A landscape with many valleys, sampled at points; each row gives a point and its height.
A ball rolls from a point to the lowest of its 4 nearest points, and stops where none of them is lower. Distance is the straight distance between rows; heights are no part of it.
luvoz (h 616): [ 27  16   5  30  28  37  16  18  15 -10  37  24   0 -17  17 -23  63 -26
   0   4  15]
rog (h 300): [-25  43  26   8   0 -11  14   3  11   4  17 -23  -8 -19 -21 -27  27 -13
  21  33   8]
kezo (h 296): [  2 -11  -9  36 -10 -21  18 -22 -21   4   7  17   6 -11 -15   7  -3   0
 -25 -21  -9]
temib (h 220): [ -4 -25 -23  20 -16 -14   0  -9 -13  -1  -9  18  -1  12 -19  33 -29   5
 -17 -27 -15]
megep (h 252): [ 15  19   5 -60  53   9  -9 -15   0 -67 -10 -12  -3 -13  16  28 -16  53
  -3  35  -7]
sedag (h 273): [-12  36  39  -8  22  18  12  14  14 -17 -16 -22 -22  -5 -18  12  18 -14
  36  24   1]
Difi (h 199): [-23   8  13  19 -18  -6   2  22   0  23 -15 -10  -6  10 -39  -2 -13 -14
  22  13 -15]
gef (h 276): [-12 -12  -2   9 -30   2 -12  26   5  32 -15  -9  -3  28 -11  -3 -18  -9
  16  -4  -6]
kipob (h 394): [ 12  -1   0 -56  25  29 -23 -18  21 -33 -14  -1  16   8  26   3 -16   8
   3 -14  -3]
sopop (h 316): [ 19 -22   3  38 -12 -29  23 -14 -33  30   6  11  18 -22 -11 -17  18 -10
 -23 -11  -2]
gat (h 193): [-20   1 -16  14 -17 -21   3  -3  -9   1  -5   4  -6  -2 -25   9 -30   3
   2   1 -12]
basaf (h 393): [  5  25  46 -35  33  50  -5  18  29 -15 -17 -23  -9   4  12   2  16 -19
  44  21  11]
fudin (h 238): [-18  -7  -5  29 -30 -33  15  11 -18  26  -9  13   8  -6 -44  -8 -30  -9
  -2   9 -27]
sim (h 203): [-30  -4 -29 -21 -17 -28 -17  -2  -4   6   3  -3  -5   4   0   6 -50  21
   8  10  -1]
tepi (h 307): [-26  11 -11 -55  15 -20 -15 -14  -3 -14  -5 -21  -9 -11   6  14 -41  37
  17  33   2]
vel (h 384): [ -9  11 -19 -54  21   7 -25 -22  19 -40  21  -6   7  -7  48  -9 -24  24
  -4   7  19]
Der (h 412): [-10   6 -32   2   9 -22  -2 -32  -5 -33  26  18  -4 -16  13  17 -12  22
 -37  -9  10]
kasu (h 317): [  1 -46 -37   8 -33 -17 -11  11 -16  36  10   2  -8  24  24   4   1   8
 -17 -18   8]
lisov (h 325): [ 12  -9   0 -63  26   0 -15 -13  -1 -25 -35 -13   3   5  -2  27 -45  43
  11  12 -21]
Leb (h 328): [ 13 -37 -11  30 -24 -50  26 -14 -53  37  13  17  21 -24 -12  -8  -8  -3
 -36 -12 -13]
Nunug (h 375): [ 28  -2  21  47   5  15  20  -3  -6   4  -2  17   6  -6  -9   1  35 -24
 -16 -28  -3]
Raz (h 291): [-12 -32 -41  -2 -27 -24 -18  -8 -10  23  13   9  -2  21  19  11 -28  18
 -17 -15   0]
tobe (h 349): [  1 -16 -20  11 -21   0  -6  18   2  30  15  -5 -11  20  28 -21  28  -1
  -5  -6  22]
pev (h 406): [  9 -14 -17 -46   6  19 -28 -24  24 -12   3   7  21  17  42  -7 -17   5
  -6 -28   2]
Guz (h 309): [-16  23  35 -62  28  25  -4   4  22  -2   3 -36  -5   1  28  -9   3  -5
  38  39  22]
tib (h 638): [  3 -42 -29 -34 -16  -4 -29 -18   2   8 -21  11  20  24  14  27 -51  12
 -10 -37 -15]
rezo (h 314): [ 34 -28  21  43 -11  -9  29  -1 -36  35  -9   5  18 -16  -8 -17  38 -22
 -23 -19  -4]
kep (h 271): [ -8 -15 -21  26 -17 -35  17 -19 -29   3  -1  24   7 -10 -28  19 -31   7
 -25 -17 -21]
kop (h 368): [-18  35 -18 -11  27  -7  -1 -21   7 -53  28   8 -11 -24  17   4  -3  19
 -12  17  12]
Mak (h 388): [ 28   1   9  29   5   1  29   9 -13  21  22  12  -1 -28  16 -50  71 -22
 -15   9  22]
vig (h 311): [  7   0 -12  29  -6 -31  21 -24 -22   4  29  12   5 -23   7 -21  18   1
 -27  -4   9]
Kem (h 290): [ 28 -17  30  37 -33 -42  13  15 -40  55 -18   4  48 -32 -28 -33  14 -21
 -15   7  -6]
lubul (h 268): [-15  19   9  23 -19 -33  18   1  -9  22   9  -8  10 -22 -38 -30   3  -8
   7  22  -6]
fomo (h 319): [ -2  12 -10 -19  17   5 -14 -11   3 -39 -20   0  -5  -2  -6  30 -24  19
  -4  -4  -3]
bisu (h 385): [-25 -15   1 -31 -23  -4 -19  18   3  31 -20  -9   2  22 -14   5 -54   1
  27  11 -16]
befes (h 357): [ 29 -29  10  37   6  -6  29 -16 -27  14   9  21   3 -11  -2   7  28 -10
 -39 -35  -7]
Zapo (h 254): [-15 -31 -32 -11 -37 -18 -25  11   1  33   2   0   8  26  12  -5 -43  10
   5  -1  -3]
zeziv (h 315): [ -4 -36 -25  16 -35 -11  -8  15  -9  28  -3   9  -1  27  -2  15 -20   0
  -5 -17  -7]
rulu (h 308): [-22  12  22 -32   3  12 -13  16  13  14 -12 -31  -7  12   0   0  -9  -4
  36  21   7]
kuno (h 270): [ -2 -37 -35  17 -16 -29   5 -18 -26  10  17  24  -2   7  -3  27 -21  14
 -37 -30  -9]
pekan (h 360): [ -1  13   5  25 -10   9   5  21  18  15  16  -8 -13   8  11 -32  40 -14
  10  11  19]
dad (h 408): [  2 -17 -28  -7   7  -7 -14 -23 -11 -24  -4  26   1  12   0  50 -25  19
 -42 -38 -10]
gedu (h 559): [  7 -18  -1 -43  -1  18 -23  -8  15  -5 -38  -5  12  21   3  11 -37   4
  17 -23 -13]
lupa (h 386): [ -4   3 -23 -13   5   2 -22 -12  15 -17  25   6  -3   7  38   3  -1  11
  -8  -8  17]
meku (h 293): [-16 -14 -26  14 -34 -22  -6  12  -4  28   8   0  -7  18  -4  -8 -15   4
  -3   5   1]
Bage (h 354): [  0 -47 -31  21 -47 -17  12  30 -25  54  -9   0 -11  21   0 -14  13  -4
 -17  -7   3]
Poso (h 239): [-13  20  10  15   3  -7  12  -5  -2 -12 -16  -2  -9 -13 -36   9  -9  -6
  13   4 -11]
liti (h 330): [ 39 -25  31  50  -7  -8  26 -13 -39  28 -13  14  26 -19 -25   2  20 -23
 -27 -32 -19]
nif (h 279): [-11  26  26  30 -19 -12  17  11   0  29   1 -14   6  -9 -36 -37  26 -21
  11  18  -7]
famap (h 324): [  9 -22 -10  33 -23  -5  16  12 -14  32   4   0 -11   7   6 -21  38  -6
 -13  -6  11]
Rosok (h 320): [  7  10  25 -54  35  35 -12   0  26 -23 -18 -19   1   5  18   2  -7   2
  28  10   4]
rup (h 292): [ 14 -16  10  45 -29 -11  27  17 -20  45 -14  -1  13  -3 -25 -30  34 -19
  -7  -2  -6]
Zafo (h 438): [ 20  10   9  19  12  42  -3  21  26  -6  13   8  -9  12  23  -9  39 -24
   7  -9  16]
zurof (h 414): [-10   0  28  -5 -10  27 -12  30  14  20 -39 -20  -7  26 -29  14 -16 -18
  38   0 -12]
Gad (h 381): [  6  24  -7 -14  32  17  -9 -10  12 -57   4  21  -4  -7  12  22  -2  14
 -20  -3   5]
Kikim (h 323): [-24  24  -9 -10   9 -17  -2 -12   0 -25   4 -12 -13 -17  -5   8 -20  20
   6  18   6]
Lufo (h 195): [  4  -4  19  44 -20   1  17  12  -9  20 -22   4   7   3 -43   2  -2 -20
   8 -14 -18]
tovep (h 470): [ 12  20   9  -6  18  46 -16  26  36  -8  21   2  -1  11  37 -18  31 -24
  26   5  21]
von (h 278): [  0   3  14  38 -28 -27  20  11 -16  38  -3  -4  19 -14 -29 -40  23 -13
  -1  11  -4]
Seb (h 163): [  7 -16  14 -91  28  15  10 -32   9 -12 -26 -23  13   4  12  -2 -29  34
  23  16 -19]
degug (h 450): [-10  -6   4 -36   9   3 -14   5  -1  -5 -34 -10  -6   8 -20  27 -47  19
  26  10 -16]
kig (h 361): [ -1   4 -16 -33  13   5 -26 -22  15 -34  -4   0   4   7  19  17 -28  20
  -6  -9   5]
zoka (h 322): [ -1  35  20  29  -4   6  17  14  15  10  23 -14  -7 -13  -6 -43  49 -20
  14  21  13]
rodef (h 321): [ 11 -12 -17  27   2  -8   8 -19 -13  -7  25  19  -5  -5   8  10  16   4
 -32 -25   3]
dip (h 329): [ 22  27  27  38  10  -3  22 -13  -5  -2  14   8  17 -38  -3 -31  39 -23
  -6   1   3]
pum (h 327): [ -5  -5   5  -3 -11  13 -11  16   7   6 -32  -9  -4  18 -23  23 -25  -5
  20 -10 -13]
Kifel (h 392): [  5  10  17  32 -15  22   2  25  15  21  -4  -9 -10  15  -4 -18  34 -24
  16  -4   6]
dus (h 326): [-11  41  17  13   9 -11  17  -8   6 -18  18  -7  -9 -26 -14 -19  19  -8
  12  22   7]
Nal (h 74): [-19 -12   9  29 -42  -4   6  47   1  54 -16 -11   1  25 -34 -27   3 -19
  11  16 -14]
Gor (h 396): [ -3 -16 -30 -38  -2  -3 -32 -23  13  -7  20   2  11  12  47   0 -21  15
 -12 -17  14]
Lesi (h 433): [ 18   9  -2 -34  28  46 -25   1  30 -34  12  15  13   7  36   2   4  -5
  -1 -11   7]
vikag (h 294): [  9  10   4  29 -10 -24  19  -7 -11  17  16   0  10 -28  -5 -36  30 -10
  -9   7   6]
lutu (h 420): [  6  28 -25 -37  43  25 -19 -15   3 -74  23  36   8  -7  27  26  -3  27
 -39   0   8]
peg (h 331): [  9  10   2  34   2   7  12   3   7   3  16   5  -5  -3   4 -16  32 -17
  -2  -4   9]
rig (h 132): [-21 -14 -33   6 -20 -33  -2  -2 -16   3  -5  19  -6   2 -22  20 -57  11
  -9  -1 -18]
Rega (h 362): [ 12 -35 -21   5  -9   4 -19 -11  -5   6   6  17   0  25  19  34  -7   3
 -29 -41  -1]
dol (h 251): [ -5  19  -8 -33  31  -7  -7 -15  -6 -50 -17  -7 -13 -15  -8  32 -28  39
  -2  14  -4]
Vimi (h 440): [ 13  18   4  21  25  22   6  -6  11 -34  12  24  -2  -7   4  15  22  -9
 -19 -13   1]
par (h 241): [-15   7  -5   1 -15  -2 -13   8   9   9  -3 -13  -9   9  -4   1 -15   2
  14   4   3]
geda (h 283): [ -2  -2  -5  24   3  -9   9 -13 -17 -18 -20  17   3  -5 -37  31 -23   0
 -16 -22 -17]
Vut (h 225): [  6   4  18 -84  45  12  -3 -25  10 -34  -9 -23   6  -7  29   3 -18  38
  18  32  -1]
solev (h 305): [  2   2   5   1  -7  21 -22  12  19  10  -9 -10  -3  23  10  -1   2 -14
  18 -10   5]
fub (h 303): [ 15 -41  -5  35 -31  11   5  19 -11  33 -17   6  -6  30  -8  14  13 -13
  -7 -30  -9]
rovi (h 387): [-14  29   8 -14  14   8 -10   5  23 -18  25 -15 -13  -5  26 -15   9  -3
  17  23  21]
segi (h 338): [-17  37  34 -13  13  21  -2  23  28  -2   6 -26 -14   4   4 -12  28 -19
  36  29  18]
bet (h 391): [ -4   3  -3 -34   7  15 -25  -8  22  -9  -1 -15   4   8  27  -5 -17   3
  15  -4   9]
Rusod (h 318): [ 13 -38  -8  38 -29 -12  26  12 -33  43  -6   5  -3   9 -10 -11  25 -13
 -18 -16  -7]
vem (h 236): [  3  27  19 -42  45  30  -8   5  22 -47   0 -13  -6 -10  15  11   6   5
  20  26   7]
suma (h 147): [ -6  34   5 -37  42   7  -1  -8   9 -63   1  -8 -14 -22   9  18  -2  26
   4  33   7]
Gur (h 141): [  5  30  29 -31  45  15   6   2   4 -44 -18 -15 -19 -16 -11  27   6  20
  19  33  -5]
zuti (h 157): [-10   4  23  34 -20   8  10  29   1  26 -21 -10  -3  14 -43  -7   7 -23
  23   1 -18]
lifan (h 253): [ 15 -31  -3  43 -18   4  14   3 -15  18 -14  16   1  17 -19  22   6 -14
 -15 -34 -14]
besu (h 272): [-24  16  17 -66  25   0  -6  -9  10 -11   2 -31  -8  -8  23   3 -14  21
  33  46  16]
mumuz (h 482): [  7  17  -9  13  27  15   3  -9   6 -33  36  30  -3 -13  21   2  26   0
 -26  -6  11]
Gozot (h 339): [-10  54  48   4  25  -1  26  -4  11 -25  13 -14  -2 -42 -23 -20  35 -20
  23  33   4]
Vemi (h 310): [ 13 -24 -10  25 -13   8  -2   6   1  14   0   8  -7  21   9  10  19  -9
 -10 -24   4]
Pidos (h 376): [  4   0 -22   7   1   6 -11   5  13   3  33   4  -9   4  42 -15  26   2
  -7   1  28]

For each start below, name the point where the ball stops.
mumuz: rig
lutu: Gur
Der: rig
Lesi: Gur
kasu: rig
kipob: Gur
pev: Gur
